Each row is a point on a landscape with many valleys, with its height.
A ball rolls from a point to the lowest of its 4 nearest points, and stops where none of them is lower. Distance is the straight distance between rows; heights are no part of it.
j_142 height 2.84: [ 20   6  22  -8   3  32  -2 -14  37  26 -22  18 -12  21   0 -17  25 -11
  20  -5   7  -8   2 -14]
j_167 height 2.75: [  8  16  34 -31  21  24 -44 -14  24   2  27   4   1 -18  -5 -30  25 -32
  23 -12   6 -10   6 -48]
j_500 height 5.30: [-17  -7 -44  25 -23 -63  51  21 -23 -18 -10 -22  18  -5  11  33 -59  31
 -37  25 -10   4 -14  66]
j_399 height 3.05: [ 27  17  38 -41  35  19 -45 -10   6  14  46  -5  10 -32   2   2  18 -24
  22 -16   4  -6 -11 -51]
j_819 height 7.85: [ -2  10 -18  14   6 -33  10  10 -21 -15  -5 -17   0 -12   8  14 -36   5
  -5   9 -11  -4  -5  14]
j_144 height 3.37: [  2 -15  -2   5  -6  -4   9   5  13 -12  -7   7   0   8  -2   9   0  16
  -5 -12 -12   5   1   9]
j_108 height 6.13: [  0  11  -4 -14  10 -20   5   4 -30 -26  14 -20   8 -25  10  27 -16  15
   0   8   0  -6 -13  16]
j_935 height 7.46: [ -2   7 -20  15   6 -41   6  11 -23 -10  -2 -13   5 -16   8  16 -38   7
  -9  14 -14   2  -6  17]
j_374 height 4.45: [-21 -10 -30  21 -26 -27  30   7  -8  -1 -20  11  19  16   1  19 -12  12
 -17  10   3   1  12  37]
j_258 height 6.03: [ -8   1   4 -11   1  -8  10  13 -24 -13  12 -11   8 -15  -1  15  -7   7
 -10  -8  -2  -8 -26   2]
j_912 height 1.37: [ 18  19  34 -36  33  23 -49  -5  11  10  34  -3  -6 -27  -1  -8  18 -33
  20  -8   2  -2   2 -56]
j_483 height 1.42: [ -8  -9 -19  24 -32 -11  27   1   3  12 -26   7  -1  20  -8   6  -2  24
  -2  15   6  19  -1  24]
j_993 height 6.28: [  4   1 -13  -2  10 -42   3   9 -26  -9  21 -27  22 -22  12  28 -36  23
  -5  15 -17  -6 -11  25]
j_827 height 1.71: [ 14   0  22 -10   9  36 -15  -9  22  23 -14   3 -18  21   5  -5  29 -17
  23 -13   2  -4   0 -19]
j_686 height 3.46: [-24 -14 -37  23 -31 -24  35  35 -17 -16 -34  -7   6  24   6  22 -30  35
 -28  17 -20   5   1  41]
j_586 height 0.79: [ 10  11   5  -5  12 -10  -6  -7   0   8  21  -9   0 -12   2  -8   6 -10
  10   8  12 -12  10 -17]
j_905 height 2.70: [  6  11   9  -4   2   1 -11 -12   1  11  20  -1 -10  -2  -1  -9  14   2
  19  -1   9  -8   7 -18]
j_910 height 4.93: [-15  -1   4   0  -5   6  -9  -7  12   0 -13  26   4   5  -1 -11   5   4
   6  -3   9   7  11  -1]
j_276 height 3.28: [  6 -14  -9  15  -8   0   6   8  14  -8 -12   3  -8  15  -5  10  -3  14
  -4  -2 -14  12   3  15]
j_265 height 2.43: [ -7  -4 -18  26 -29 -14  35  -3   3   6 -17   2   5  11  -3   3  -4  21
   1  14   5  14   4  28]
j_907 height 2.93: [ 13   4   6  -6   9 -12 -25   5 -21  -8  33 -19  30 -27   2  10  -2 -13
   8  -1 -15   0 -18 -14]
j_402 height 4.10: [-10   3 -34  16 -27 -43  48  32 -20 -35 -12 -16  10   2   2  30 -31  34
 -31  22 -10   9  -6  42]
j_162 height 2.99: [ -4  14   7  -3  -5  22  -7 -12   0  19  -7  12 -10   4   1 -18   9  -6
  17   2  -2   2  10 -12]
j_849 height 4.48: [-13   1 -44  20 -24 -52  49  27 -18 -24 -10 -24  13  -7   9  35 -53  29
 -33  28  -4   6 -10  57]
j_492 height 3.99: [-22  -6 -32  19 -34 -40  35  36 -17 -26 -18  -8   9  17  -3  27 -25  40
 -28  16 -15   7  -8  41]
j_213 height 4.09: [ 10  -1  29 -17   4  20 -22 -16  17   8   4  -5  -9   8   7 -12  37 -19
  20 -25   8  -5  -4 -15]
j_441 height 6.20: [  3   6 -11 -13  14 -33   4   2 -26 -17  19 -26  14 -26  13  29 -28  15
   1  12  -8  -8  -7  23]
j_166 height 3.34: [ -2  -9 -18  25 -13  -2  19   6   7  -7  -2  -8  -8  11  -7   8 -12  16
   2   3 -11   9  -2  17]
j_383 height 4.18: [-12 -10 -39  35 -33 -20  32  22  13  -5 -56  32  -5  38  -3  10 -30  34
 -28   5   9  16  13  31]
j_23 height 1.32: [  6   1  21 -17  45  18 -26 -19 -16 -15  39 -19  -3 -36   5   4  -3 -22
  19  -3   1 -12 -14 -18]
j_856 height 6.10: [ -2  11  -1 -15   7  -9   8   7 -35 -24  16 -21   8 -28   9  19  -8   5
  -3   5   1   0 -16  10]
j_883 height 3.51: [ -7  -5   5  -5   2  -5 -11   5   4  13   8   6  -1  -9   1   9   2  -5
   1   2   5   0  14 -17]
j_341 height 3.54: [ 12  22  38 -32  38  41 -45 -24   7  17  37   4 -18  -9  -9 -29  34 -38
  30  -6   2 -18   5 -52]
j_902 height 2.72: [  8  21  33 -32  28  33 -42 -19  20   6  29   5   0 -13  -5 -33  30 -32
  25  -8   5 -17   8 -48]
j_809 height 2.27: [  3  11  31 -26  20  38 -48 -21  25  10  32   6   0  -5 -11 -34  31 -26
  25 -10  11 -13   6 -44]
j_866 height 2.38: [  9  -2  28 -13  11  44 -38 -21  28  39  -1  22 -22  14  -3 -44  38 -12
  15 -19  30  14  11 -40]
j_158 height 4.12: [ 16  20  39 -33  35  50 -39 -34  19  22  36   6 -17  -6  -6 -35  42 -38
  29 -14   0 -21   8 -42]
j_122 height 3.84: [ 17  11  36 -33  22  21 -32 -11  14   2  28 -10  -5 -38   3 -15  16 -27
   5 -21  -1   1  -9 -34]
j_877 height 3.77: [ 25  15  34 -41  32  25 -36  -6  -1  13  54 -14  15 -40   9  -2  16 -19
  22 -21  -1 -13 -12 -44]
j_634 height 3.58: [-18 -15 -34  17 -30 -32  28  30 -17 -12 -22   5  15  22   0  23 -16  27
 -30  10 -14  -3   2  39]
j_30 height 4.53: [ -9  -8  -5   8  -9  22  -6  -7   7   1 -27  25  -4  17  -5 -17   4  -7
  -5  -2  15  14  11  -1]
j_334 height 4.38: [-19  -7 -30  23 -23 -34  31   9 -13  -5 -15   7  21  12   4  14 -11   7
 -19  12  -1  -1  13  37]
j_319 height 4.39: [-8 -5  7 -7  2 -1 -1  2  7  2 -7 11  0 -7  6  3  1 -3 -5 -1 -3  3 22 -7]
j_998 height 5.90: [ -1 -12 -13  24 -28   0  12   9  19  14 -53   9 -17  37   2  -5   9   5
  -9  10   8  -1   3  12]
j_558 height 4.40: [ -6 -11  -7   8  -7  12  -9  -2   9  -8 -29  24  -5  18   1  -7   2  -1
  -3  -4   9  15  13   2]
j_950 height 4.42: [-10   0   1   7 -13  29  -4 -15  14  22 -18  27  -5  16 -13 -21   4  -6
   5  -2  10   9  -1  -9]
j_83 height 5.04: [ -5   4 -10  14   0 -12  26   5  -4 -20   0 -12  -3   2  -1   5 -21  14
  -2   0 -10 -10 -10  11]
j_833 height 4.62: [-11   7   6  -5  -4   6  -5  -6   3   7  -9  14  -4  -7   6 -12   5  -3
   7   4   4   4  20  -9]
j_721 height 2.40: [ 15   7   4  -6  19   0 -10 -11  -3   4  25 -14 -10 -11   0  -8   7 -13
  10   8  11  -8   7 -19]
j_992 height 4.43: [  8  10  31 -33  33  30 -34  -6  -8   5  54 -17  10 -47  10   1   8 -14
  21 -18  -1 -14 -24 -31]
j_988 height 5.01: [ 13   6  15 -18  36 -16 -34  -1 -27 -13  51 -26  13 -33   0  21 -16 -14
  18  -5 -28  -4 -10 -20]
j_828 height 2.67: [ -9 -18 -37  31 -29 -22  35  25   9  -2 -48  25  10  30   7  14 -30  41
 -30   7  -2   6   8  42]
j_152 height 3.50: [ 17   4  30 -24  24  19 -22 -20   7  -1  35  -8  -8 -33  -3 -12  15 -13
   8 -21   0  -2 -16 -21]
j_860 height 4.72: [ -5  -8  -3   9 -11  25   6 -14  10   9 -29  25  -6  20  -8 -30   4  -9
  -7  -4  18  11  12  -2]
j_476 height 5.40: [ -2 -10  -9  16 -16   9   7  -6  18  -2 -36  27  -3  35  -5 -24  14   3
  -8 -10  28   1   7   4]
j_371 height 2.79: [ -2  14  29 -37  38   4 -44  -1 -29 -14  63 -40  -3 -62  15  14   8 -25
  21  -1  -4 -21 -14 -34]
j_938 height 6.17: [ -5   9 -11  -6   8 -22   3   6 -25 -19  11 -15   2 -13   4  26 -24  15
   0   6   4  -6 -22  12]
j_428 height 3.15: [-15  -3 -24  16 -30 -16  45   4  -7   6 -45  25  -1  27  -4   7 -15  24
 -18  16  12  20  18  28]
j_419 height 1.34: [ 19   8  12 -14  34 -10 -25 -14 -16 -13  32 -21  20 -25   6   5  -6 -19
  18  -1 -11 -12 -11 -14]
j_380 height 3.76: [  1   0  10 -10   2  -8   1  10 -14   3  14 -12  22 -22   4   6   1  -8
 -11  -4  -4  -9 -12 -10]
j_681 height 3.83: [ -6  11   3  -2  -2   8 -13  -4  -2  17   6   8 -10   1  -1  -6   9  -3
  18   6   7   1  13 -19]
j_484 height 5.37: [-24  -2 -41  23 -31 -59  46  28 -14 -20 -14 -17   5   4   6  37 -51  39
 -29  22  -3   9 -12  54]
j_553 height 6.91: [ -1  -2 -15  20   3 -47  22  20 -28 -12   1  -9  19 -23   6  17 -29  14
 -23  17 -25  13  -6  24]
j_80 height 2.06: [  5  -6  31 -16  15  40 -34 -21  28  29   5  16  -4   7   3 -43  39 -10
  19 -16  31   7   8 -35]
j_783 height 3.53: [-25 -14 -24  28 -39  -7  40   5   9  10 -61  34 -18  53 -22  -4 -13  17
 -19   8  -3  14  11  23]
j_792 height 4.76: [-21 -14  -8  28 -40  -5  30   4  32  24 -62  30 -16  42 -11  -3   3  14
 -12   8   0  -3   6  22]
j_960 height 0.90: [ 15  13   1  -8  21 -11 -14   7 -32 -17  50 -28  21 -43   6  11  -8  -8
   8  -3 -29   6  -9 -14]
j_365 height 0.82: [  2   0  20 -18  46  10 -35 -17 -20 -14  42 -18   0 -34   5  10  -5 -21
  24  -2  -1 -13 -16 -18]
j_179 height 2.39: [-19 -18 -37  20 -26 -20  26  26 -11  -2 -34   9  12  27   5  24 -25  25
 -30  11  -7   2  15  39]
j_921 height 3.39: [  6 -15  -9  11  -8   3  -2   5  13  -8 -22   8  -9  15   0   5   0  10
  -7  -3  -7  14   8  12]
j_405 height 2.63: [-16  -7 -29  24 -28 -16  31   4  -7  12 -27  13   1  23  -5  16 -11  19
  -9  16  13  21  10  30]
j_952 height 1.58: [ -2   6  29 -26  42  -7 -37 -13 -22 -15  50 -21   6 -39   8  17  -4 -16
  28  -5  -9 -18 -17 -19]
j_638 height 3.98: [-17 -21 -22  29 -44  -2  47  -5  27  11 -69  36  -7  61 -19 -18  -7  19
 -18   6  -8  12  26  33]
j_141 height 5.21: [-17  -3 -27  30 -11 -37  14  16 -17  -8  -4  -1  10  -2  -4  18 -24   1
 -16  11  -9   1  -4  23]
j_951 height 5.13: [ -5 -13   7  -7   3  -1   9   9   3  -3  -1   1   0  -8   1  10  -4   3
 -15  -8 -13   1  10  -3]
j_279 height 1.28: [ 24  14  29 -33  14  52 -41 -38  36  37   8   9 -16   8  -7 -50  38 -19
  22 -16  18   5  14 -36]
j_22 height 6.60: [ 11   0  27 -19   9  22 -29 -13   8  -2  14 -13 -21  -9   2 -11  28 -28
  11 -23   2   3  -4 -21]
j_496 height 4.94: [ -8  -8  -8  25 -34  -3  28   5  24  19 -61  17 -18  36   3 -10   8   9
 -10  11   4  -5   6  17]
j_730 height 3.14: [  5  14   9  -3  -3  11 -15 -12  -1  15  15   0 -17   5  -2  -8  19  -1
  25  -5   6  -5   2 -15]
j_577 height 4.71: [ -4  -8 -14  26 -34  -5  19   6   5  17 -48   8 -14  27  -6   1   3  15
  -9  17   1  19  -1  20]
j_948 height 2.95: [  4  -8  34 -19  15  33 -29 -17  27  13   2   1   0   4  10 -30  38 -21
  18 -19  23  -1  11 -28]
j_692 height 2.91: [  9  -7 -15  20 -23  -2  22  -1   9   0 -24  -4  -6  15   1  -1   1  16
  -3  11  -9  14   4  24]
j_386 height 6.08: [ -2 -14 -16  25 -21  14  15   7  26   9 -46  19 -20  44   2 -16  14   4
  -9  -1  26  -3  17   4]
j_287 height 1.99: [  7  11   9  -3  -1  30 -10 -12   6  24  -9   6 -15  13   1 -15  16  -9
  23  -1  -8  -3   4 -14]
j_714 height 6.34: [-11   8 -17  24  -3 -32  19   6  -9 -13  -1  -8   8  -3   1  10 -26   6
  -2   7  -6  -6  -9  19]
j_277 height 6.61: [ -3  -7 -17  19   8 -41  20  25 -37 -10  11 -16  22 -23   8  26 -36  15
 -23  17 -26  17  -6  22]
j_516 height 6.25: [ -5   7 -16   1  11 -34  -2  10 -25 -14  11 -16   7 -14   8  28 -34  19
   1  10  -5  -5 -17  16]
j_408 height 3.30: [  5  -8  33 -16  10  26 -26 -18  23   8   3  -3  -1   8  10 -22  38 -23
  19 -23  14  -4   4 -21]
j_128 height 4.89: [-16  -8 -30  19 -21 -36  27  19 -21 -14 -19   4  19   8   3  17 -13   5
 -30  13 -15  -2  12  37]
j_131 height 2.68: [ -6   0 -33  19  -7 -39  42  35 -27 -34   9  -9  25  -7   4  47 -35  28
 -27  19  -7  11 -22  40]
j_375 height 2.26: [ -1  14  33 -39  42 -10 -35 -11 -27 -18  54 -37   2 -55  13  18   0 -21
  22  -2 -12 -21 -11 -24]
j_241 height 2.65: [  5 -12  31 -12  15  32 -27 -13  28  17  -1   9  -4  13   7 -21  40 -17
  20 -19  26  -1   3 -25]
j_382 height 5.12: [  4  -1   7   2 -14  32  -1 -18  36  33 -26  21 -19  21 -18 -22   8 -15
   3  -1   5   9   6 -11]
j_344 height 3.82: [ 14  11  10  -9  10   5  -7 -17  -2   4  22  -7 -15  -7  -1 -13  17  -5
  18  -1   9  -7   6 -15]
j_227 height 2.86: [ -5  14  34 -34  37  13 -34  -8 -23 -14  55 -31   4 -56  19   4   8 -18
  27  -5  -3 -24 -15 -27]
j_214 height 1.59: [ 15   1  18 -16  39   6 -18 -22 -10 -14  35 -15   5 -28   3  -3  -1 -17
  19  -2   6 -16 -12 -14]
j_26 height 3.02: [ 11  19  35 -31  30  42 -41 -31  22  16  35   8  -5  -4  -9 -41  35 -29
  27 -11   5 -22   7 -44]
j_659 height 4.00: [ 19  11  33 -35  29  31 -41  -3   7  13  43 -10   2 -39   4   1   9 -22
  15 -18   1  -2 -16 -44]
j_93 height 6.11: [ -6   3  -9   0   7  -7  12  11 -23 -19   3 -15  -8  -6   0  17 -22   8
  -7   1  -2  -8 -17   5]
j_14 height 5.28: [ 15   3  27  -6  10  30  -9 -11  44  17 -23  28 -22  24   1 -25  42  -8
  16  -8  24  -2   9 -26]
j_201 height 1.73: [ 14   4  29 -23  12  45 -35 -30  31  33   9  14  -8   7  -1 -53  38 -10
  19 -16  25   5  12 -35]
j_526 height 5.81: [ 11 -10  -8  15 -24  -3   4   6  19  -5 -44  13  -5  28   5  -9  13  12
  -6   0   9   2   2  15]
j_313 height 3.16: [  6   8  36 -26  13  21 -43  -9  24  -1  25  -1  -1 -19  -3 -22  23 -29
  18 -23   6  -2  -5 -36]
j_798 height 3.44: [ 13   9  20 -11   0  15 -14 -16   6  11  11  -5 -16   9   0 -12  31  -7
  25 -17   1  -8  -3 -13]
j_874 height 1.94: [ 21  15  32 -32  25  57 -49 -38  35  35  28  13 -20   8 -14 -28  41 -27
  32 -19  12  -2   7 -36]
j_524 height 1.41: [ 10   7  27 -27  23  51 -47 -27  26  25  32   8  -7   4 -13 -37  33 -26
  26 -11  14  -7  10 -42]
j_133 height 3.61: [-14  -2 -15  19 -35 -13  43   0  -2  14 -53  25  -8  31  -9  -5  -7  22
 -13  13   2  17   9  23]
j_697 height 2.85: [  2  12  12  -4  -9  27  -1 -18  15  25 -15  17  -5  14  -4 -21  13  -4
  20  -1  -1  -3  -1 -10]
j_87 height 4.28: [ 27  14  31 -42  39  31 -42  -4 -16  11  63 -29  15 -41  13   3  19 -34
  24 -19  -8 -12  -6 -49]
j_996 height 5.31: [ 18   3  12 -10  21  13 -20 -16  -1   2  30 -14 -24 -12  -7  -5  16 -12
   9  -9   8  -1  -5 -19]
j_759 height 2.47: [  4  -2  26 -22  16  48 -39 -21  26  19  14   2  -4  -1   0 -43  31 -26
  19  -8  18   1  19 -37]
j_278 height 4.08: [ -7  -1 -16  23  -7 -14  24   5   2 -14   2  -9   0   6  -7   8 -18  13
   4   2  -6  -5 -10  17]
j_840 height 1.40: [  0  -8  -1   4  -1  -3  23   6   5 -14  -2  -3  -1   2  -2   6  -7  15
  -7  -9 -15  -5  -5  12]
j_805 height 2.36: [  7   4   7  -8   8 -13  -6   0  -2   9  16 -12  14 -18   4   0   3 -13
  -2   8   4 -10   7 -16]
j_750 height 4.30: [ 20  14  25 -38  37  28 -46  -3 -21   5  72 -34  13 -41  10   7  17 -32
  26 -21  -9 -16 -11 -45]
j_360 height 7.48: [ 16   4  21 -16  11  18 -20 -18   2  -2  21 -14 -27  -8  -2 -11  24 -18
  12 -17   0   0  -1 -17]
j_333 height 4.44: [ 14  15  27 -38  33  31 -39  -2 -23   0  64 -32  11 -50  16  -2  16 -23
  21 -13  -9 -22 -13 -39]
j_901 height 2.96: [ 13  22  36 -32  38  30 -49 -17   6  10  35   2 -11 -14  -7 -23  28 -35
  25  -3   4 -12   3 -58]
j_456 height 0.66: [-11 -16 -36  20 -26 -20  37  25  -4  -7 -47  10  13  27  13  15 -28  37
 -32  11 -12   1  16  41]
j_221 height 4.95: [ -3  -9   3   5 -18  24  15 -20  24  21 -28  26 -11  25 -14 -39  10  -6
  -8  -8  15  10  12  -2]
j_765 height 0.97: [-17  -8 -34  36 -48  -7  51  10  14  -7 -64  35  -8  56 -14 -18 -15  23
 -21   4   1  16  24  28]
j_573 height 3.52: [ 15   1  12  -7  27   8 -20 -18  -3  -3  38 -12 -11 -15  -8  -2   9 -11
  14  -3  13  -9 -13 -17]
j_113 height 4.41: [-22 -20 -16  31 -38   0  34   0  25  24 -66  33 -20  52 -18  -3  -4  11
 -15   9  -6   7  15  24]
j_168 height 3.57: [-18  -5 -32  30 -19 -25  29   5 -12  -6 -12  -2  12   6   1  12 -16  -1
 -15  14  -5   3  12  31]
j_769 height 2.24: [  9   6  14  -5  -1  23 -17 -13   3  20   4   2 -18  15  -2  -8  24  -6
  25 -10  -3  -4  -4 -15]
j_445 height 3.90: [ -2  -9   4  -4   2  -1  19   8   2 -11  -4  -3  -2  -3   1   9  -6   7
 -13  -8 -15  -5   2   6]
j_594 height 3.59: [ 14   1   1  -2  16  -6 -16   2 -11   5  21 -18  14 -16   1   4  -1 -23
   2   8   2  -9   0 -20]
j_283 height 6.27: [ -3   4  -4  -7   9  -8  -5  10 -35 -22  38 -21   9 -40   6  32  -5   3
  -1   1  -1   7 -18   6]
j_88 height 3.55: [ 17  18  27 -38  34  15 -50   0 -28 -10  83 -35  11 -53   8   4  20 -23
  24 -19  -6 -23 -23 -47]
j_460 height 2.56: [ 17   1   5  -5  27  -1 -23 -13  -6  -2  33 -13   1 -15  -4   4   1 -17
  15   5  12 -13 -11 -17]
j_397 height 3.66: [  4   3   1 -10   4  -3  -6  13 -27  -5  17 -22  19 -27   4  10   1 -14
 -10   2 -10   2 -15  -7]
j_590 height 4.84: [ -6 -12   5  -7   4  -2   5  15  -7   1   8  -6   5  -9  -5  16  -4   0
 -14  -8  -7  -5  -8  -6]
j_695 height 6.22: [  1   6 -12 -17  15 -24   2   4 -32 -24  22 -28   7 -32  13  35 -21   9
  -2  13  -4  -3  -8  17]
j_355 height 2.58: [ 14   1   2  -4  15 -10 -26   2 -13   0  27 -21  21 -18  -1  11  -3 -20
   2   6  -4  -7 -13 -16]
j_568 height 4.98: [-15   0 -23  32 -13 -21  17   4  -7  -7   0  -4   4   3  -4  12 -23   4
   1   9   0  -2  -6  19]
j_744 height 5.09: [ -2 -11   1   8 -25  19  13 -16  29  24 -29  29 -13  39 -20 -33  16   3
  -7 -16  22  15  14   0]
j_968 height 0.56: [ 16   6  18  -8   2  33  -2 -16  23  24 -18  12 -11  17   1 -14  22 -10
  18  -6  -1  -8   0 -15]
j_946 height 1.49: [ -9   2 -43  17 -19 -40  49  33 -20 -32  -6 -22   7  -9   8  43 -45  26
 -33  28  -8   8 -10  48]
j_983 height 2.77: [ -6  -2 -24  28 -22 -13  36  -2  -3   1 -13  -6   6   6   0   4 -10  10
  -2  15   0  11  11  29]
j_48 height 4.60: [ -1  -8  -6  10 -11  13   4  -9  14  -6 -39  22  -2  24   1 -22   9  -2
  -8  -4  19   6  11   5]
j_205 height 3.97: [ -3 -11   6  -3  -4  -4   2   4  11  -9 -12  14   0   2   3   6   1  10
  -4 -11  -7   4  12   5]
j_282 height 4.37: [-11  -7 -25  25 -13 -44  17  24 -27 -13  -4   1  13  -4  -8  25 -20   8
 -29  14 -16   8  -8  28]
j_488 height 2.48: [  6 -16  27  -8  16  37 -28 -13  28  20  -5  11 -11  17   8 -22  39 -18
  18 -14  29   6   4 -30]
j_390 height 5.52: [ 10  -1  27 -21  11  21 -34 -12  10  -1  20 -11 -21 -12  -4  -9  24 -23
   9 -27   3   5  -6 -24]
j_937 height 4.46: [-12  -2 -28  14 -30 -39  41  34 -23 -32 -14 -10  13   9  -1  23 -23  37
 -33  19 -15   4  -4  40]
j_850 height 6.48: [ -5  11 -16  13   2 -19  21   6 -14 -19  -2 -13  -5  -4   4   9 -28   8
  -1   6  -8 -10  -7  13]
j_89 height 3.60: [ -1   7  30 -29  34  22 -34 -11 -16  -6  53 -18   7 -49  12   3   7 -13
  25 -13   1 -20 -24 -26]
j_223 height 4.25: [-16  -8 -30  27 -14 -39  17  21 -24 -11 -10   0  12   0  -3  21 -19   0
 -28  15 -17   5   3  30]
j_434 height 3.94: [ -9  -9 -42  42 -37 -19  37  21  15  -6 -67  30 -13  37   1   3 -29  31
 -33   8   5  17  19  34]
j_76 height 3.56: [ -1  -1  29 -22  14  32 -49  -9  24   5  18  -3  -1  -7  -2 -24  27 -31
  18 -17  11   0   4 -39]
j_723 height 3.92: [  9 -11  -8   9 -14   2   0   0  14 -11 -39  13  -5  22   7  -9  10   4
  -7   0   5   5  10  13]
j_986 height 3.00: [-15  -3 -40  41 -42 -14  45  17  12 -12 -67  34 -11  46  -8  -7 -23  28
 -27   7   6  18  23  30]
j_354 height 5.99: [  1   8   2  -8  11 -14  -4  11 -28 -25  51 -23  22 -50   9  22  -3   3
   3   0  -6   3 -16   4]
j_687 height 2.80: [  8   2  27 -23  37  30 -25 -12 -10  -1  43 -16  -6 -43   5  -1   2 -19
  13 -12   0  -6 -20 -24]
j_521 height 2.35: [ 24  17  44 -36  28  56 -47 -42  45  31  23  14 -20   6 -12 -23  49 -35
  38 -24  16   1   3 -35]
j_231 height 2.69: [-17 -19 -35  34 -32 -26  45  29   1 -10 -46   3  12  25   9  11 -31  47
 -28  14 -18   5  -3  50]
j_505 height 5.02: [ 14   3  17  -1  -5  30  -9 -11  50  29 -24  22 -20  26 -15 -15  23 -11
  12  -2  12   0   1 -17]
j_135 height 2.98: [-15 -10 -35  18 -23 -15  36  11 -10   6 -35  18   5  23   2  16 -20  20
 -21  14  12  15  21  30]
j_332 height 3.65: [-18 -17 -22  28 -42  -1  49   1  17   7 -70  36 -12  56 -22 -13 -10  16
 -21   6 -10  14  23  27]
j_724 height 3.13: [ -9  -8 -29  16 -20 -38  30  30 -28 -25 -10  -4  10   2  -5  27 -17  15
 -39  19 -22  10   0  31]
j_999 height 4.02: [-23  -8 -18  26 -41 -12  39   4   8  15 -58  33  -9  47 -19  -5  -9  23
 -15   6   0  14   4  22]
j_252 height 2.16: [ 13   3  25 -20  39  22 -20 -21  -8  -9  38 -18  -6 -39   4  -6   4 -18
  14  -8   0 -10 -14 -16]
j_149 height 4.01: [ -6  -3  -9  15  -2  -9  26   5   1 -14   1  -7   1   3  -3   5 -16  16
   2  -1  -9  -6  -9  12]
j_807 height 3.01: [-11 -10 -34  24 -29 -23  37  18   7   0 -51  31   6  31   4  10 -30  40
 -27   5   8   8  13  37]
j_207 height 4.36: [-15  -6 -31  27 -34 -21  37  15   5  -1 -52  37  -4  41  -9   5 -24  34
 -24   4  12  19  12  28]
j_216 height 4.33: [-18 -11 -28  15 -27 -37  29  19 -18 -12 -20  10  21  18   1  18 -12  15
 -31   9 -11  -4   8  42]
j_350 height 5.00: [-10  -8 -11  26 -34   1  28   8  35  19 -59  24 -16  39   4 -14  12  13
  -8   9  11 -12  15  16]
j_762 height 1.84: [ 11   4  25 -27  17  54 -41 -30  26  28  17   5  -9   2  -5 -46  34 -22
  20  -8  19   1  16 -37]
j_984 height 8.33: [ -6   5 -17  22   3 -48  16   9 -20 -11  -4  -7  18 -15   4  11 -30   8
 -15  11 -17   3  -6  23]
j_870 height 6.43: [ -3  -5 -17  12  10 -43   1  16 -30  -5   9 -20  14 -20   8  27 -39  17
 -10  14 -20   7 -10  21]
j_497 height 1.01: [ -6  -3 -33  17 -14 -35  38  38 -27 -33   2  -9  10  -3  -6  38 -28  23
 -36  22 -13  16 -13  34]
j_32 height 5.44: [ -6  -7   1  -4   5   1  14  13 -11 -11   2 -11  -3  -5  -3  15 -12   2
 -13  -6 -11  -5 -10   0]
j_372 height 3.20: [ -5  -6 -19  21  -8 -45  31  30 -28 -23   4   2  23  -8  -3  30 -21  19
 -31  16 -18  16 -17  29]
j_315 height 3.91: [-13  -7 -27  14 -28 -39  35  28 -22 -26 -17  -1  18  12  -1  22 -12  23
 -32  15 -20  -2   2  39]
j_560 height 1.98: [ 21  10  11 -13  26 -13 -25  -7 -21 -13  33 -24  27 -32   6   6  -8 -17
  14  -2 -22  -6  -9 -13]
j_312 height 5.38: [ -2 -14  -5  14 -20  17  15 -10  21  12 -28  29 -10  41 -11 -31  16   5
 -11 -13  29   7  11  -2]

Call two points neighbours if one is among the 4 nearest of the other. Go from one point of each pair to the other, from neighbour to neighbour, staying as low as possible. Name the highest point that can't be avoided.
j_586, j_765 | j_319
j_279, j_419 | j_122
j_365, j_419 | j_214
j_912, j_279 | j_167
j_419, j_586 | j_460
j_419, j_960 | j_560
j_497, j_840 | j_315
j_968, j_960 | j_730
j_483, j_840 | j_144
j_483, j_456 | j_135
j_765, j_456 | j_133

Where does a ball stop that starts at each point below?
j_48 | j_483
j_819 | j_483
j_258 | j_586
j_526 | j_483
j_750 | j_365
j_390 | j_524
j_22 | j_279
